Each row is a point on a landscape with many valleys, with its height.
A ball rolls from a point to whichever of its 6 nearest points has the largest drop for the distance, and stops where none of them is lower. Distance is the straight distance between rows; heights are no part of it.
(82): [124 103 145 148 135 139 122 119 144 116 121 137 143 106 122  85 133 136
 127 123 123 116 120 115 118 151 129 141 140 128 126 157 115 122 138  98
 173 126 118 131 104 131  95 113 127 135 155]  height 523
(884): [135 104 135 149 138 148 133 131 140 104 107 135 139 105 118  94 134 155
 152 130 137 123 113 108 127 141 128 151 135 130 131 145 103 112 129 103
 156 130 111 123 113 129 112 127 126 150 142]  height 268
(311): [156 161   9  91 144 126 141 214  44 114  99 178 119 123 110 203 153 120
 115 173 100 176 130 147 127  69  95 161  88  83 117 113 139  76 136 139
  71 171 177  92 133  92 182 144 171 154  98]  height 322
(169): [142 137  98 120 123 141 120 173 130 129 114 155 130 118  92 153 139 166
 146 137 124 142 149 136  96 139 132 155 127  76 117  99 103  96 138 134
 118 147 153 105 151 145 125 156 141 161  97]  height 149
(490): [145 126 115 139 143 120 125 175 138 138 109 149 138 108 100 157 139 173
 156 139 139 125 134 131 120 149 127 153 119 103 120 102  94  88 171 135
 135 143 142  90 141 128 126 166 137 168 102]  height 430
(402): [107  98 154 145 131 145 120 104 148 105 132 128 142 125 139  80 125 120
 107 115 124 122 132 120 115 143 140 138 158 146 147 171 123 143 127  94
 163 120 113 152 102 118 111 100 125 116 150]  height 243
(766): [137 184  59  84 105 112 158 209  57 134 108 140 133 167 114 180 121 110
 103 154  70 157 112 157 135  53 118 114  88 103 119 119 125 116 110 140
  52 147 140 139 125  98 178 117 140 138 137]  height 201
(387): [140 137  90 102 122 147 112 184 116 130 125 155 132 120  88 169 154 151
 126 146 110 141 166 127 108 127 129 153 124  75 117  89 114 105 135 144
 100 143 158 103 149 130 132 152 155 163  89]  height 97
(810): [100 106 188 157 133 116  73  48 166 152 126 124 114  88 153  62 130 140
 158 105 174 126 145 108 129 197 140 112 146 191 160 139 130 110 151 135
 162  83  93 126 148 157 112 165 125 121 114]  height 193
(903): [134 126 120 123 121 144 131 144 110 117 149 129 139 134 100 153 122 125
 142 133 106 141 128 149 106 112 119 141 138  90 103 119 121 135 112 151
 117 137 152 129 123 131 123 110 144 148 133]  height 117
(298): [135 103 123 150 136 146 133 143 131 114 127 129 140 110 118 103 138 147
 152 124 121 129 121 140 105 139 121 149 136 115 126 142  98 108 131 114
 146 128 129 128 118 129 112 122 139 147 136]  height 270
(5): [180 150 111 125 162  86 125 168 122 179  79 169  96 117 114 209 131 167
 138 166 175 130 160  95 117 178 121 168  88  77 158  66 116  58 173 134
 110 172 140  48 177 126 161 218 151 172  50]  height 399
(269): [ 92 105 170 138 106 125  89  57 164 127 133 135 124 103 167  74 132 118
 125 101 160  97 140 133 117 157 137 102 183 175 157 169 132 158 146 124
 171  95 114 174 118 165 109 119 124 101 140]  height 140
(322): [104 106 170 141 117 144  91  85 149 130 123 142 129 110 151  73 139 139
 109 118 136 112 138 119 119 155 149 125 151 152 148 171 134 134 143  98
 168 112  92 153 117 134 114 120 131 105 139]  height 150
(1085): [120 100 131 143 138 144 143 126 129 107 132 119 144 107 110  86 135 133
 145 122 118 134 124 135 102 129 127 148 137 123 126 151 103 110 119 104
 151 125 129 130 110 128 102 115 138 147 140]  height 618
(681): [140 160  41  81 134 148 118 206  81 121  94 175 133 122 103 176 153 130
 103 161 108 158 176 123 111 110 103 159 107  79 128  90 130 107 136 115
  88 164 158  93 145  98 149 169 173 167  83]  height 260
(403): [140 146 102 103  98 130 104 160  99 121 141 135 141 142  98 155 124 123
 113 136  84 146 160 146 116  95 124 131 125  93  97 108 131 130 113 153
  82 149 163 123 137 128 133 111 151 143 119]  height 96
(319): [148 141  96 107  93 117 140 168  92 124 152 121 146 170 103 154 110 103
 119 139  82 146 142 145 134  70 133 106 121 112  90 119 129 145  95 163
  70 147 143 141 128 123 144  83 130 126 141]  height 68
(625): [135 142  82 102 112 144 109 177 107 123 131 150 140 128  89 164 138 131
 119 149 101 154 168 148 108 108 118 155 125  80 115 107 122 132 130 134
  91 148 153 101 143 133 136 137 147 156 109]  height 125
(178): [ 72 134 165 111 110 128 195  99 153  96 188  72 125 165 181 108 107 104
  95  92 111 119  81 145 185  81 153  69 139 162 147 147 153 218 111 121
 154  80 119 208  95 112 108  74  84  57 156]  height 235
(239): [117 108 161 150 132 150  93  85 150 116 102 148 136 101 148  79 140 148
 120 122 150 118 137 109 107 160 145 141 137 159 126 158 137 122 144  99
 166 111  85 121 117 136 121 139 114 126 138]  height 200
(707): [179 115 151 165 176 101 104 129 158 153  77 156 133 100 113 151 135 153
 147 143 192 146 129  86 125 178 104 164  91 144 117  84 120  83 160 118
 129 153 101  63 157 137 131 174 135 144 121]  height 324
(1096): [133 148 103 103  95 127 128 169  88 124 141 122 147 161  96 161 123 104
 118 143  80 143 144 141 121  81 130 129 122  93 100 112 127 136 104 154
  79 140 145 135 127 119 140  96 131 134 131]  height 78
(231): [135 105 132 136 136 138 131 165 145 109 122 145 135 101 104 125 146 151
 160 128 129 127 126 138 118 149 124 155 127 108 126 127 100  96 139 124
 144 133 138 115 121 139 112 133 136 158 125]  height 161
(875): [134 117 117 136 133 143 143 133 122 112 152 111 144 134 117 121 130 120
 151 132 103 135 119 162  98 107 122 145 139 100 107 131 110 117 113 136
 130 141 148 132 117 146 118 109 138 131 130]  height 257
(1150): [161 109 165 165 159 129 104 116 150 142  76 148 135 102 123 123 144 152
 156 137 163 131 135  81 133 180 126 165 103 142 126 114 130  90 151 103
 142 127  88  85 137 136 115 154 125 133 127]  height 337
(366): [105 112 164 150 117 144 124  91 148  97 122 133 138 123 149  72 123 118
 107 122 124 117 126 121 119 147 140 123 161 146 156 166 127 157 129  97
 172 119 110 151  99 127 104  98 126 120 154]  height 162
(835): [100 122 161 134 131 126 158  92 127 109 164  94 129 159 168  80 109 108
 102 108 105 129  98 149 140 110 130 122 150 134 148 161 125 178  92 103
 160 126 121 165  92 110 116  84 128  93 156]  height 85
(606): [153 109 159 163 157 134  92  97 166 146  80 137 122 103 132 111 127 149
 144 137 165 134 149  83 121 178 117 160 110 150 122 116 133  88 143 109
 141 130  68  89 142 142 117 161 122 140 127]  height 343
(675): [102 120 126 137 132 137 182 104 126 117 168  75 113 166 150 113 111  96
 122 109  97 115  87 148 135  84 122 105 142 125 118 152 139 162  90 135
 151 122 126 162  96 106 117  76 112  86 156]  height 50
(812): [109 104 150 145 120 144 112  96 130  98 122 136 141 118 135  76 129 135
 121 121 127 123 125 118 116 145 135 141 135 130 140 173 125 132 133  92
 163 123  98 143 101 128 108 116 132 130 145]  height 344
(1284): [161 168  64 106 150 131 117 192 112 149  64 168 115 120  98 205 154 159
 118 170 148 125 170  89 110 145 118 177 105  54 151  81 134  85 164 123
 107 163 145  62 169 125 150 198 147 185  66]  height 328
(1276): [203 115 135 142 177  61 113 128 142 162  89 156 113 119 101 173 132 155
 143 147 217 148 145 104 130 189 104 170  79 119 132  88 113  71 165 120
 124 171 122  34 163 114 147 199 163 158  86]  height 428
(1154): [ 83 115 176 128 126 115 114  40 182 112 153 107 124  99 156  48 131 115
 151  83 142  77 127 148 122 151 118  77 209 202 166 174 144 208 137 106
 167  89 149 179 106 161 112 100 125  83 162]  height 49
(9): [ 98 115 174 135 132 128  69  57 171 133 126 145 127  92 163  60 129 153
 124 108 153 107 132 113 114 165 153 114 161 170 150 170 136 136 159 121
 169  92  97 133 142 153 115 143 127 112 123]  height 175
(1015): [114 145 115 104  78 174 196 147  99 120 161  75 107 174 118 150 120  85
 131 126 101 111  87 133 158  73 148  78 124 139  92 141 157 183  69 162
  99 116 127 175 104 131 146  62  68 105 148]  height 349
(1069): [171 106 139 147 158 120 127 149 148 134  99 154 138 103 117 138 147 160
 160 145 169 133 124 107 130 163 128 163  95 124 118 103 103  79 160 121
 144 135 114  76 138 141 112 177 135 155 111]  height 30
(771): [145 185  34  84 129 120 160 218  41 130 100 161 127 144 115 204 124 111
 110 176  83 158 115 160 132  60  97 136  79  86 120 118 146  89 123 139
  66 160 177 131 137  95 187 133 151 137 124]  height 379
(613): [ 86 130 159 124 115 124 171  92 138  98 187  79 129 168 165  97 110  90
  97  99 116 118  97 149 168  91 146  85 149 160 148 159 142 192 101 111
 160  98 125 182  97  91 123  73 108  67 170]  height 177
(219): [ 86 132 175 122 118 124 187  87 144  90 190  76 131 157 179 109 123  93
  87  91 118 102  95 152 176  93 160  72 155 165 144 147 147 207 117 117
 156  93 124 202  86 101 106  83  88  52 162]  height 242
(495): [135 139 120 114  98 135 166 157  96 130 154  94 143 174 113 165 123  96
 114 134  90 122 122 145 138  65 141  98 123 111  96 129 145 153  76 170
  93 128 135 152 121 131 144  73 105 122 147]  height 53
(1193): [191 115 148 167 177  90  86 112 166 163  71 144 120  95 110 150 118 144
 143 142 196 157 159  80 130 203  92 174  88 140 122  79 130  84 144 113
 121 165 100  40 159 140 138 179 154 157 122]  height 325
(833): [129 137 116 109  82 135 173 162  83 123 152 102 128 180 103 166 118  90
 113 139  84 119 106 141 151  74 147  76 109 122  85 129 135 159  73 156
  74 132 129 176 129 137 143  80  90 121 141]  height 126
(834): [146 157  81 106 133 136 112 190 124 137  94 165 121 118  92 187 149 163
 126 156 127 140 166 112  98 138 135 172 106  64 129  94 119  93 158 130
 109 151 150  85 160 132 137 179 143 179  83]  height 467
(1083): [ 85 118 176 147 123 110  93  32 174 123 148 109 124  92 168  36 133 125
 155  75 150  77 123 136 128 164 125  74 206 218 145 184 130 180 141 140
 170  69 134 169 116 174 109 123 113 104 153]  height 219
(246): [ 91 106 191 151 141 120  71  44 168 145 152 125 125  79 164  50 140 129
 162 105 157  99 125 126 128 181 143 103 173 197 149 158 131 139 147 139
 167  70 119 147 134 162 103 147 119 107 126]  height 75
(225): [155 139  97 115 131 117 124 180 128 152  99 162 115 116  92 196 141 179
 138 148 155 123 155 109 114 154 137 163 112  74 146  75 105  77 171 125
 120 154 144  78 166 134 137 193 143 176  74]  height 773
(136): [126 135 118 130  95 146 169 130  87 128 164  84 123 172 116 149 114  86
 139 129  92 121 100 143 128  74 129 104 123 109  91 123 146 159  83 160
 108 130 137 157 119 133 131  72 108 104 149]  height 77
(559): [136 136 114 114 100 128 136 154  90 134 160  98 129 164  98 158 123  92
 135 127  80 131 124 143 130  79 126 113 130 111  93 123 131 149  83 159
  94 136 148 140 136 132 133  82 119 126 145]  height 65
(851): [122  98 173 155 151 122  85  46 169 162 111 132 118  88 165  94 119 147
 142 125 155 130 139  99 122 192 146 141 135 165 146 140 132  92 148 125
 161  94  75 112 149 163 119 169 119 120 114]  height 416
(963): [ 99 116 172 130 100 120 119  79 155 111 147 126 137 128 153  74 122 116
 100 110 129 106 127 135 120 141 134 113 180 160 155 179 138 197 119  95
 162 113 129 174  93 141 106  87 125  94 155]  height 122
(829): [149 187  52  80 110 118 154 219  54 136 112 162 123 160 117 196 120 106
  92 153  70 162 117 162 132  45 106 132  83 108 117 129 141  98 116 141
  54 168 150 133 141  97 187 125 152 129 141]  height 365
(1322): [175 129 127 134 149  95 117 171 152 154  86 163 131 105 101 164 135 178
 158 143 169 139 140 110 119 171 125 159  90 116 135  88 107  70 172 137
 130 143 135  60 156 136 129 182 130 166  89]  height 731
(184): [ 96  93 179 152 154 106  69  40 160 140 149 119 126  93 181  51 141 140
 165 111 166 111 123 121 140 186 130 100 163 220 164 133 134 127 148 150
 169  60  96 135 131 158  99 163 110 109 132]  height 151
(475): [ 86 123 151 126 127 133 188 107 123 121 184  68 105 179 160 111 108  99
 100 108 104 117  77 150 151  89 140  81 142 127 140 149 134 178  95 136
 153 110 131 179  93  95 112  70  94  76 152]  height 121
(960): [ 68 146 122 113  81 204 216 126 127 110 186  60 109 175 152 130 127 102
 110 107 102 117  62 145 175  66 177  55 128 171 124 150 168 207  83 155
 136  96 133 211 106 112 136  67  49  69 152]  height 266
(828): [147 169  63  87 115 119 132 211  70 139 114 157 139 163 102 174 120 117
  90 153  73 161 149 144 116  58 111 131 104 107 114 108 129 108 119 128
  58 152 156 136 137  87 161 122 145 139 130]  height 417
(527): [146 108 142 157 153 124 112 150 156 116  97 150 137  98 112 119 150 162
 157 134 151 127 124 110 132 156 130 151 114 134 118 125 111  85 153 115
 138 141 115  93 133 133 122 152 118 159 117]  height 297
(608): [103 101 188 138 128 127  73  51 167 152 142 130 125  94 170  64 143 139
 149 112 156 103 129 120 123 183 149 110 168 193 157 155 140 133 147 133
 164  80 106 142 131 150 113 152 113 113 136]  height 153
(438): [150 156  19  85 144 139 131 218  50 125  74 167 125 117 108 199 161 131
 100 170 124 158 155 111 128  98 104 173  98  65 132 103 132  92 137 110
  73 164 152  86 155  99 154 182 175 178  76]  height 293
(1405): [139 112 120 131 131 123 127 163 134 125 120 146 143 107  92 147 148 153
 171 128 139 135 127 128 111 141 133 160 127  92 120 114 104  99 148 129
 134 149 148  98 140 145 115 152 137 160 114]  height 163
(414): [131 122 121 120 109 139 134 143 100 126 155 114 132 137 102 154 114 113
 144 127  91 136 132 153 114  88 120 137 147 100  93 118 124 144 107 158
 116 135 146 142 118 136 121  91 141 125 123]  height 89
(25): [137 107 116 133 122 139 122 163 131 126 131 138 136 112  94 142 135 147
 160 125 122 129 136 139 106 136 124 142 134  92 115 114 101 110 140 139
 132 141 152 108 128 137 116 141 143 159 118]  height 143
(1134): [111 140 131 121  97 163 187 125  99 114 167  63 106 174 132 146 119  82
 126 118  98 108  85 155 152  73 146 101 123 141 100 142 161 170  76 164
 113 126 130 179 119 135 135  59  77 101 149]  height 186
(785): [ 78 109 176 121 102 114 135  58 159  98 164  85 142 155 168  88 116 115
  95 101 118 116 114 138 159 123 134  92 179 169 155 159 137 211 108  97
 170 106 119 186  88 119 104  73 127  75 169]  height 197
(824): [137 172  69  87 108 107 138 202  73 126 117 148 144 165 110 173 116 112
  96 145  67 147 138 153 130  69 117 122  90 102 108 127 125 120 111 142
  61 155 144 148 125  98 157 122 143 145 132]  height 230
(554): [ 76 132 138 126 100 162 203 113 140 110 196  60 107 164 171 122 100 110
 112  94 100 117  70 153 179  77 168  62 137 152 134 147 146 196 103 159
 145  90 122 211  99 103 124  68  74  55 148]  height 229
(1155): [191 128 128 141 171  71 107 152 142 172  90 153 109 118 112 179 117 158
 152 152 201 149 147 111 117 187  98 175  81 104 133  68 111  64 165 123
 117 159 127  45 173 120 149 204 147 160  84]  height 463
(300): [102 132 128 130  98 158 186 117 113 118 172  67 117 167 142 140 113  91
 131 103  97 104  78 149 152  69 154  81 127 131 110 144 153 173  79 163
 128 104 128 185  96 132 132  53  68  88 148]  height 227
(446): [151 163  43  84 132 128 114 206  65 126 112 162 144 144 101 177 137 116
  97 157  94 160 155 140 120  71 101 152 104  86 126 107 124 100 120 127
  62 160 161 109 141  97 151 145 159 159 108]  height 522
(465): [141 152  70  92 103 140 118 182  90 125 131 147 149 153  96 162 129 122
 105 149  86 150 161 144 106  87 115 142 123  83 114  98 122 127 120 137
  80 155 148 124 148 120 141 136 160 157 112]  height 218
(35): [149 159  67  94 126 153 104 205 104 140  97 165 113 125  94 186 148 142
 117 158 124 133 180 112 110 119 127 166 113  60 131  86 115  96 137 125
  89 143 159  91 162 116 132 174 153 169  93]  height 204
(1305): [101 109 142 135 124 142 138 112 116  97 145 107 139 129 131  87 127 124
 121 116 113 127 115 138 115 120 125 139 143 121 134 163 119 139 118 100
 163 126 117 151 104 121 105  87 135 121 155]  height 546
(951): [122 124 134 130  98 140 161 126 107 124 170  89 130 152 121 129 122 100
 140 125  94 125 105 157 115  96 129 113 146  93 108 129 137 148  98 156
 131 132 147 149 110 136 125  83 123 125 145]  height 103
(56): [142 148  62  89 118 154 111 193  98 139 105 164 137 137  95 174 142 139
 116 141 106 143 175 117 109 110 124 158 116  75 130 103 114 114 141 134
  95 151 161  93 144 121 130 158 146 168 101]  height 176
(143): [127 129 122 127 106 143 149 135  99 125 161  95 131 150 111 137 118 100
 138 124  82 122 116 154 126  77 122 118 143 105  93 119 130 148  95 152
 118 137 145 138 121 131 126  89 125 125 139]  height 76
(524): [158 162   4  80 144 121 148 214  32 121 101 173 113 128 120 223 163 111
 113 182  94 174 120 152 129  59 100 154  81  86 112 117 150  57 128 144
  64 172 178 103 136 100 191 142 177 154 100]  height 326
(721): [138 158  91  95 109 131 116 175  86 132 134 130 151 159  95 154 116 115
 117 138  78 149 158 149 116  85 119 131 119  95 102 112 125 125 102 153
  73 144 144 127 132 119 143 109 149 148 128]  height 98
(1288): [163 147 113 130 160  96 127 181 138 163  92 166 112 118 106 188 137 171
 146 146 160 132 154 104 120 170 127 162  85  83 147  75 115  69 174 136
 125 148 131  55 164 118 144 211 143 167  75]  height 563
(601): [136 157 101  99  83 120 166 174  96 128 144 114 141 163 108 174 118  89
 113 137  72 135 117 137 142  64 147 107 106 131  90 130 125 147  91 156
  75 141 131 167 135 126 149  88 109 123 148]  height 72
(1225): [ 94 110 181 137 102 120 103  52 167 112 145 121 123 113 169  59 129 114
 121  83 141  92 133 146 119 142 139  84 206 181 148 180 133 199 148 115
 164 101 141 174 111 154 118 101 129  88 156]  height 148
(1158): [136 154  98  95  90 116 146 171  74 130 142 131 153 174 100 177 112  98
  92 141  71 142 130 145 139  68 130 117 120 108  95 123 119 137  97 147
  69 143 141 144 129 116 160 102 117 138 135]  height 79
(987): [ 92 107 186 151 151 112  88  44 177 144 145 114 135  89 181  23 138 133
 173  82 176  91 108 114 134 192 122  80 175 227 142 151 131 145 141 135
 173  57 110 147 122 154  89 172 119 104 140]  height 198
(190): [153 115 171 164 180 122  88  73 166 154  76 142 126  92 125 121 113 146
 146 144 181 138 146  70 130 186 106 162 103 149 126 114 125  86 153 114
 131 136  75  75 153 143 129 170 131 133 121]  height 327
(1293): [113 104 176 154 136 133  71  64 176 138 116 134 117  88 164  77 120 140
 134 112 149 111 135 103 122 180 146 130 140 182 149 147 140 105 152 124
 155  83  75 127 143 155 111 145 128 108 123]  height 255
(832): [113 119 129 134 115 139 157 120 113 102 164  92 132 146 130 127 117 110
 135 117  99 132 100 152 118  95 131 136 138 101 111 142 113 137  95 139
 138 139 133 147 108 121 112  85 132 123 147]  height 256
(939): [151 108 137 155 143 139 119 130 149 118  98 143 135 102 117  96 138 151
 140 132 138 133 122 112 125 148 121 158 116 132 121 135 114  99 135  97
 147 122 101 116 123 126 112 140 117 158 137]  height 329
(816): [113 110 144 144 133 135 157 102 127 113 153 102 141 145 145  82 112 102
 117 116 114 126 107 151 127 109 129 120 139 117 147 166 119 152 103 102
 156 129 128 156  88 102 116  83 125 106 158]  height 25
(845): [207 123 129 159 194  69  94 116 146 165  80 156 102  96  98 180 109 139
 135 149 220 152 155  95 126 205  89 172  81 133 132  81 119  79 163 124
 118 179 113  37 158 133 133 198 174 180 103]  height 110
(1353): [224 124 120 152 188  56 104 126 136 193  79 150 104  96  86 186 118 146
 122 160 239 146 169 101 130 217  70 175  76 112 134  74 111  72 154 120
 119 187 133  32 161 120 157 197 167 178 101]  height 610
(1292): [ 97 112 174 131 110 134  93  56 168 115 138 130 127 113 159  64 132 135
 112 100 138  97 142 132 123 153 149 110 180 163 154 173 144 161 143 104
 174  99 118 164 112 146 118 103 133 101 151]  height 129
(1401): [ 99 140 142 137 108 152 181 118 101 117 177  79 114 159 140 122  97  84
 116 107 106 117  83 153 136  81 128  96 127 124 112 134 152 153  79 152
 135 111 134 158 113 131 127  63  94 102 162]  height 130
(356): [145 149  91 109 108 129 112 181 102 126 134 147 135 139  94 161 127 131
 114 139 100 153 166 145 119  99 125 142 131  78 107 106 128 132 120 147
  92 152 156 112 144 118 136 130 153 147 112]  height 120
(496): [153 167  19  73 137 130 139 209  51 118  97 167 141 135 107 187 140 122
 104 171  94 162 144 142 126  74  94 147  98  81 125 118 135  94 123 121
  76 166 167 105 135  83 167 157 169 164 100]  height 370
(1235): [153 159  68 105 139 136 116 196 119 144  85 170 106 129  91 197 152 160
 123 163 153 135 177 110 115 149 137 164  99  57 138  78 121  81 166 128
 107 152 148  68 180 122 146 206 145 169  75]  height 445
(1390): [ 83 109 190 140 122 117  79  46 175 130 140 124 130  92 175  49 132 130
 144  93 149  86 122 135 130 167 132  85 188 202 153 172 124 152 145 133
 168  81 116 165 124 174 105 140 119 110 144]  height 191
(144): [144 110 152 166 144 132 105 112 153 130  84 153 134  91 126 103 139 150
 140 146 155 125 124  83 115 171 119 147  95 149 116 134 123  89 145 104
 152 123  92 103 133 134 113 161 116 135 131]  height 358
(1125): [152 112 127 142 139 133 146 155 139 115 106 151 134 101  97 130 144 150
 166 133 141 139 118 126 124 161 131 161 117 113 118 106  89  98 146 121
 132 135 140  96 124 137 114 154 136 163 115]  height 211
(150): [185 140 122 128 160  71 118 158 137 172  89 157 105 120 102 200 123 169
 152 160 186 124 156 113 117 180 122 165  75  96 153  70 105  67 172 133
 120 161 136  55 174 124 146 198 140 173  67]  height 447
(1250): [102 115 148 140 127 135 139  97 132 110 142 109 139 149 148  78 121 108
 109 108 120 128 109 128 122 129 126 120 153 131 139 160 131 162 117  96
 161 120 121 154  96 105 103  84 128 109 156]  height 131
(368): [ 96 109 174 136 112 133  90  64 163 123 125 140 132 107 156  68 134 140
 111 103 137 101 137 118 116 168 151 118 178 162 145 180 137 160 141 113
 168  96 109 163 119 146 119 112 125 104 143]  height 135
(1358): [ 87 116 186 118 108 115 153  65 162 102 187  86 139 152 174  94 119  92
  95  97 120 102 107 149 170 106 140  75 171 173 153 158 135 231 103  98
 155 101 130 198 102 120 108  67 113  61 175]  height 413
(682): [136 170  84  87  88 109 154 192  74 142 134 138 149 169 107 182 109  99
  99 144  65 150 136 142 150  64 135 113  93 131 110 136 133 138  94 141
  63 156 136 157 142 118 169 107 113 134 136]  height 94
(537): [137 157  79  91 103 120 121 194  81 124 137 139 142 159 106 168 124 111
 105 139  80 150 160 144 143  67 129 125 114 105 106 106 135 126 105 149
  72 144 146 131 131 107 147 124 145 147 128]  height 95
(699): [ 77 146 133 111  92 175 223 111 146  98 195  75 105 174 168 110 113 112
 103  89 110 131  64 145 182  74 181  46 139 160 135 153 166 213 103 147
 147  92 135 220 102 105 121  66  54  47 152]  height 253
(273): [148 167  65  94 100 110 149 196  67 128 128 143 143 160 114 174 116 107
  92 143  67 150 132 148 131  71 122 124  97 118 115 121 128 123 109 135
  65 148 142 146 134 100 162 115 129 134 130]  height 141
(564): [171 115 152 171 171 119 112 131 159 137  78 149 127  99 115 127 143 161
 146 148 178 134 129  85 133 186 106 162  92 136 116  94 122  89 152 119
 126 149  83  68 139 143 129 171 136 154 120]  height 318
(854): [182 122 142 148 166  95 115 139 150 154  81 155 132 108 112 173 131 162
 156 149 190 137 142 106 131 182 113 162  94 121 134  78 106  80 153 127
 127 170 123  53 144 139 139 178 150 161 101]  height 369
(1002): [ 85 136 147 140 123 149 195 106 131 109 191  82 109 170 168 115 104  91
  99  96 116 122  82 145 169  86 150  78 138 136 141 146 146 196  91 129
 153  97 126 198  87  98 114  74  76  56 159]  height 178
(1262): [ 89 109 180 152 139 115  90  42 171 132 139 113 128  88 172  32 139 126
 168  84 164  83 118 134 128 177 128  73 188 216 147 164 139 154 156 140
 168  65 126 149 115 165  93 149 107 106 130]  height 244
(545): [ 77 145 129 135 102 154 205 108 129 115 191  63 105 170 160 120  99  90
 115 107 100 110  74 137 159  76 158  73 140 150 133 140 159 188  88 146
 144  98 128 198  90 116 124  65  71  59 161]  height 194
(1137): [114 103 131 144 135 142 142 141 136 108 135 121 138 119 112 112 135 133
 144 133 107 132 121 147 109 123 120 148 131 107 126 143 105 110 118 121
 145 138 146 123 101 129 112 114 129 139 129]  height 462
(708): [139 111 157 159 152 144  94  99 163 139  92 140 135  97 140  93 134 150
 141 125 151 122 143  85 120 172 140 150 117 157 124 135 140  92 151 102
 161 123  71 101 136 137 119 148 129 139 128]  height 299
(611): [145 138 105 121 130 118 119 173 140 140 106 156 115 121 100 169 140 160
 156 152 143 133 159 122 118 151 136 169 112  72 140  92  97  87 161 137
 115 146 149  83 160 135 133 179 143 173  89]  height 740
(770): [ 90 103 174 131 121 125  94  46 165 121 146 126 131 106 163  60 141 129
 127  89 137  85 117 127 123 157 142  84 192 176 143 171 135 173 139 120
 160  90 121 169 106 153 111 104 121 105 152]  height 144
(1198): [165 116 117 140 157 108 119 176 146 148  98 154 133 103 109 161 139 178
 161 143 155 136 134 118 126 170 118 157  91 112 116  90  97  77 165 117
 138 141 131  82 150 128 130 175 135 164 102]  height 615
(312): [129 104 188 156 158 130  69  61 169 153  99 127 113  90 147  92 110 146
 139 132 162 134 144  86 117 181 134 142 114 159 145 121 137  88 151 117
 144 112  71  99 153 152 128 166 132 114 120]  height 566
(1020): [ 88 133 134 131 110 152 192 110 115 111 187  70 110 169 150 123 102  99
 115 100 114 117  77 145 157  80 151  87 126 128 131 147 145 172  80 145
 146 107 123 193 100 123 138  75  88  66 161]  height 190
(132): [140 112 168 151 151 144  88  70 170 153  84 144 119  98 153 107 121 155
 140 126 160 127 128  87 114 166 123 146 114 152 131 126 146  90 150 112
 141 116  71  84 143 146 127 161 126 125 122]  height 388
(76): [152 163   9  97 153 131 130 218  53 121  85 178 131 116 116 203 163 121
 106 178 118 171 159 135 122  90  96 164  86  80 116 104 136  82 137 112
  78 160 168  93 148  89 158 168 180 168  88]  height 300
(909): [ 91 116 194 122 106 116 127  53 168 101 159 100 134 132 173  66 119 115
 108  97 125 100 118 146 136 141 128  79 191 177 147 158 145 207 131 105
 159 101 148 197 100 134 106  79 135  72 166]  height 362
(1131): [ 91 144 124 105  77 190 209 132 105 110 174  64 100 182 145 134 122 102
 121 116 104 117  60 132 161  67 166  64 117 148 105 159 165 188  87 149
 115 108 136 200 111 120 142  53  50  90 138]  height 288
(45): [ 99 110 171 159 155 108 101  37 180 133 148 103 133 105 176  14 137 130
 168  67 153  80 112 126 130 177 110  73 184 236 147 160 132 175 144 135
 173  57 117 153 116 155 101 145 111 106 143]  height 312
(1272): [115 106 123 136 125 141 140 134 120 108 155  99 132 136 110 112 123 113
 142 127 103 129 108 156 105 112 124 135 134 102 110 130 120 123 105 146
 125 143 142 138 110 132 108  94 137 129 147]  height 464
(868): [127 103 163 145 139 148  92  76 162 134  96 151 132  99 150  90 133 147
 129 127 157 122 135  92 121 176 141 146 129 151 132 145 143 107 143 108
 157 117  79 116 138 146 117 145 119 120 124]  height 267
(1089): [ 96 117 173 131 120 124 145  75 143  99 172 103 136 152 171  85 113  98
  82 104 120 123 111 139 155 119 141  97 159 153 149 165 130 193 101  96
 163 107 127 180  87 101 109  76 121  77 169]  height 119
(462): [ 79 112 174 124 111 115 133  63 149 106 161 106 128 139 165  80 115 107
  90  89 125 110 115 147 141 129 131  94 181 149 151 164 132 201 115  90
 163 110 130 178  91 122 111  80 133  85 158]  height 102
(88): [ 99 100 191 154 153 115  64  34 181 157 124 127 116  91 166  78 119 143
 159 109 169 119 145  98 135 189 133 130 149 185 155 136 134  98 150 141
 157  78  82 114 150 157 117 177 113 113 118]  height 284
(1319): [175 117 166 176 182 121 100  91 172 162  72 147 123  89 122 138 124 142
 150 143 183 139 136  74 126 198  95 165  86 138 122  85 135  83 145 119
 130 151  83  58 150 150 128 172 141 142 131]  height 323
(743): [189 138 132 144 191  59  99 141 140 177  73 151 105 113 102 195 121 155
 136 157 221 135 163  93 132 199  87 176  79 110 141  68 115  66 156 123
 121 182 133  31 174 117 155 196 162 179  81]  height 487
(745): [134 127 108 126 107 142 122 171 122 115 139 137 133 128  93 131 132 140
 152 140 113 135 142 157 108 120 123 154 132  81 116 106 106 109 132 144
 112 151 161 125 138 139 117 132 141 152 121]  height 137

For each start below, name the point where the ball stops.
(1272) -> (495)
(832) -> (495)
(402) -> (816)
(829) -> (495)
(239) -> (816)
(824) -> (495)
(1288) -> (387)

Call two points neighbours if one is among the 6 nearest of the other. Go from one point of each pair to the other, from neighbour to neighbour, staying as low as possible. Name the highest point that can't be avoided.
(387) / (495) -> (356)
(816) / (845) -> (1193)
(495) / (816) -> (1401)
(246) / (1069) -> (1125)
